Each scene shows the same named points in several views. A view is turned or mirrored, shifted and resized as a whole, has a little noise and may leave points out.

Scene 1
View 1
j_304: [-11 -18   0   9  -4 -36 -23  36  -8  22   2  -6 -36   2  -9  -5  26   2
 -17  18  14 -22  -9  -9]
j_134: [ 16  -8 -40   7  16  -2 -42  10 -14 -25  14 -10  13 -32   7  -7 -19 -19
  -4 -26   7 -26 -37  13]
j_981: [ 14 -10 -15   8  10 -24 -26  45  -7 -19  23   4  -8 -25 -34  -9  19   8
  -2   1  26 -56 -12   3]
j_938: [-12   0 -21  15  14  -4 -46   3 -16  -4   2 -28  -3 -10  24  -4 -13 -30
 -20   0  -9 -16 -34   6]
j_790: [ 10 -36 -20 -11 -21 -43 -21  14 -28  19   2   6 -28 -10   4   4   7   4
  -6 -15  16   7  -8 -20]
j_590: [  8   6 -19   2   9 -18 -44   5 -35 -37  20 -11   8 -31   0   7 -27 -23
   0 -26   0 -33 -12 -15]
j_371: [ -8  -2 -11  12  10 -17 -37  26 -12  -3   9 -14 -13  -9  -2  -5   6 -12
 -15   6   5 -32 -20   1]
j_393: [  8   1 -29  11  18  -3 -43  17 -12 -26  16 -14   9 -27   0  -7 -10 -18
  -8 -14   4 -39 -30  10]
j_867: [-16  25   1  16  19 -13 -52   8 -31 -32  17 -29   2 -18   4   5 -24 -36
 -11  -2 -15 -44  -9 -15]
j_812: [-14  -7  14   1 -13 -51 -30  21 -36   5  10  -5 -35  -4  -8  12   5  -4
  -8   5   6 -20  14 -40]
j_326: [-14   8  -3  20  19 -12 -40  33  -6  -8  13 -23 -13  -8  -7  -7   9 -16
 -18  19   2 -47 -19   4]
j_273: [  2  11 -16  11  17  -9 -44  18 -21 -35  21 -15   8 -26  -6   0 -14 -21
  -4 -12   1 -46 -18  -3]
j_476: [-27  -3  10  10  -3 -34 -36  13 -25  18  -2 -20 -33   7  13   3   4 -18
 -19  16  -5 -10  -3 -24]
j_539: [ 26 -11 -46   2  11  -6 -40   7 -20 -34  18  -4  18 -39   2  -2 -22 -16
   2 -37   9 -26 -33  10]
j_576: [-16  11   4  13  11 -23 -43  20 -24 -13  13 -20 -12  -9  -1   1  -5 -21
 -12   6  -2 -38  -7 -16]
j_228: [  1   0 -19  11  14 -12 -41  18 -14 -17  13 -13  -1 -20   0  -5  -6 -16
 -10  -6   2 -35 -23   3]
j_261: [-12   1  -2  14  11 -19 -36  30 -11  -2  10 -15 -16  -7  -7  -7   8 -10
 -16  13   5 -37 -15  -2]
View 2
j_393: [ -5  14  10   1   6 -12 -46 -44   7  -4  -1  -5   9  -7  19  19 -25 -33
   8  30  15   3  -6  24]
j_273: [ -7  18   5  -5   9 -11 -39 -37   7   8 -11   5   6  -9  21  13 -31 -41
   2  23  27  16   0  23]
j_938: [  4  -2   7  -9   9 -15 -27 -43 -11   0   4  -3  19  11  19  18 -24 -16
 -19  42  15 -10  -3  28]
j_867: [  0  15  -3 -20  11 -12 -24 -32  -5  18 -19  11  15   3  26  12 -43 -38
 -20  27  34  15  11  29]
j_261: [-25   9   3   8   8  -2 -24 -26 -16  -8   0  18  -2  12  15   6 -16 -18
 -14  18  11  15   5  10]
j_371: [-19   5   5   8   8  -7 -26 -31 -12  -6   2  10   0   9  14   8 -16 -17
 -10  25  10   7   1  15]
j_981: [-40  20   8  27   4   1 -41 -26   7 -12   0  14 -18  -9   8   3  -9 -34
  19   8  11  27  -4   2]
j_326: [-20  15   2   5   5   3 -28 -29 -16 -15  -2  19   6  17  17  11 -26 -21
  -9  13  14  13  13  13]
j_476: [-24  -5  -1  -1  17 -10   2 -22 -28  12   0  17  -3  22  14  -3 -11  -1
 -44  34  12  10   3  13]
j_590: [ -4  14   3  -9  13 -18 -36 -38  10  19 -13  -3   6 -15  20  10 -32 -39
  -2  32  26  12  -6  25]
j_228: [-10  10   6   2   8 -11 -35 -38  -1  -1  -2   2   5  -1  18  11 -22 -27
  -2  27  15   6  -2  19]
j_539: [ -1   9  15   3   9 -24 -51 -49  24  10  -3 -20   4 -27  14  15 -19 -39
  18  40  16  -2 -25  25]
j_304: [-40   0   6  23  11  -2 -10 -20 -24  -8   8  19 -16  18   7  -5   6  -3
 -19  22  -1  16  -3  -2]
j_576: [-13   8   0  -6   9  -9 -22 -28 -11   6  -8  11   6   8  18   9 -27 -24
 -18  25  20  13   5  18]
j_134: [  0   9  14   2   5 -19 -50 -49  14   2   1 -17  11 -17  16  19 -22 -34
  13  40  14  -7 -14  26]
View 3
j_938: [  3  21   6   4  12   4 -15   3  -4  -3  -2   4 -26  11   4  54 -15 -12
 -22 -33 -12  18  -3  19]
j_790: [-11  21 -23  15   5 -12  -7 -28  -7   5  -6 -29 -10 -37 -24  50 -15  -8
  -3 -47  17   3 -10   0]
j_393: [ 13  32   6  -3   5  11   0  21  -7 -13   6 -18 -19   9  12  34 -18  -5
   6 -32 -19   7  -1   5]
j_981: [  0  33 -12  -7  -2  -2  30  18 -25  -2  24 -42   0  -6  -4  25 -11  10
  19 -34   0 -12   6 -19]
j_228: [  1  30   0  -3   7   8   4   7 -13  -6  10 -17 -18   6   3  41 -15  -3
  -2 -28 -14   6   3   5]
j_812: [-37  35 -28   1  15   3  14 -47 -24   6   9 -27 -10 -28 -27  56 -11   4
  -6 -17  12   4   9  -2]
j_371: [ -6  25  -4  -3   9  -2   9   3 -16   1  14 -11 -11   1  -5  46  -7  -2
 -10 -32  -1   3   3   3]
j_539: [ 24  38   4   8   1  17 -13  19   2 -21  -8 -35 -25  -5  14  24 -32 -11
  23 -36 -25   8 -12   2]
j_576: [-20  36  -7  -8  15  11  12 -12 -21  -3  12 -10 -17   6  -5  52 -10   2
 -10 -14  -9   9  10   9]
j_134: [ 22  31   8   6   2  14 -11  22   0 -17  -4 -25 -25   4  13  31 -25 -11
  12 -37 -20  10  -9   8]
j_590: [  1  43   3  -3  11  24   0   1  -8 -17   2 -25 -29   5  10  37 -24  -4
  13 -14 -24  14   2   7]
j_326: [ -9  25   0 -11  10  -2  19  10 -24   4  23  -4  -9  17   0  48  -2   3
 -14 -24  -5   1  13   3]
j_867: [-14  44   4 -11  21  27   6  -8 -13 -15   9  -4 -32  21   8  50 -18  -2
  -6  -1 -27  19  12  17]
View 4
j_590: [-10  13 -18 -17 -10   5  15 -14   3  -9  14  35  19   7 -34  13  -5   5
  -3  48  -8  -3 -11  -9]
j_812: [ -3   8 -27 -38  13  -1  18 -11  10  15 -25   4   1   8  33 -30 -32  53
   8  26  29  14  -5   0]
j_539: [-19  23   4 -26 -34  27  14 -23  -3   6   4  44  13   6 -57  25 -13   1
   0  39 -31 -12 -16 -24]
j_371: [ 11   8   3 -12   1  15  -2  12   3  15 -16  22  12  -2 -20  -2 -19  16
  -1  31   8  28  -9   1]
j_981: [ 27  18  10 -20 -35  17  11   4  24  36  -8  50  -6  -2 -33 -10   9  48
  10  18   8  18 -16   9]
j_867: [ -2   1 -34  -6  12  -8   9   2   1 -25  20  23  29   5 -22   7  -2  -2
  -7  59   9  10  -7   2]
j_326: [ 26   1  -2  -1   5   9  -6  27   7   7  -8  22  17  -4 -26  -6  -6  16
  -2  34  19  38  -7  13]
j_393: [  2  12   2 -10 -16  18   6   2  -1   2   2  38  18  -1 -51  18  -6   0
  -4  40 -14  13 -13  -6]
j_576: [  6   4 -20 -12  11   0   5   8   2  -5  -2  17  16   3  -6  -8 -12  20
  -2  42  17  21  -6   6]
j_261: [ 16   5   5  -9   2  16  -5  15  -3  16 -21  16  14  -5 -19  -5 -22  17
  -1  29  11  36 -11   4]
j_790: [-19  18   5 -48 -10  30  15 -25  -6  36 -48   7  -4   7  11 -11 -55  42
   9  12  -2   8 -10 -23]
j_304: [ 18   6   7 -22   7  19  -1  14   5  38 -42   8  -2  -5   7 -23 -32  45
   8  10  24  42 -10   7]
j_938: [ -5   3  -1  -7  14  17  -7   9 -19  -7 -12  10  28  -1 -31  20 -32 -14
  -8  42  -7  25 -10 -12]
j_134: [-10  18   6 -16 -23  27   6 -12  -6   4   0  41  20   2 -58  26 -14  -7
  -4  38 -25   1 -15 -17]
j_476: [ -1   0 -15 -20  30   4  -1   8 -10   6 -32  -8  16   2  21 -16 -43  21
  -1  31  27  35  -4   0]
j_273: [  2  11 -15 -12 -11   6  11  -2   6  -6  13  39  15   2 -38  11   2   9
  -4  47  -3   4 -10   0]

Which points are out of place in each view (at most two, in the order of its rows)? Write none if all are in place.
view 1 -> j_590
view 2 -> j_576
view 3 -> j_790
view 4 -> j_261
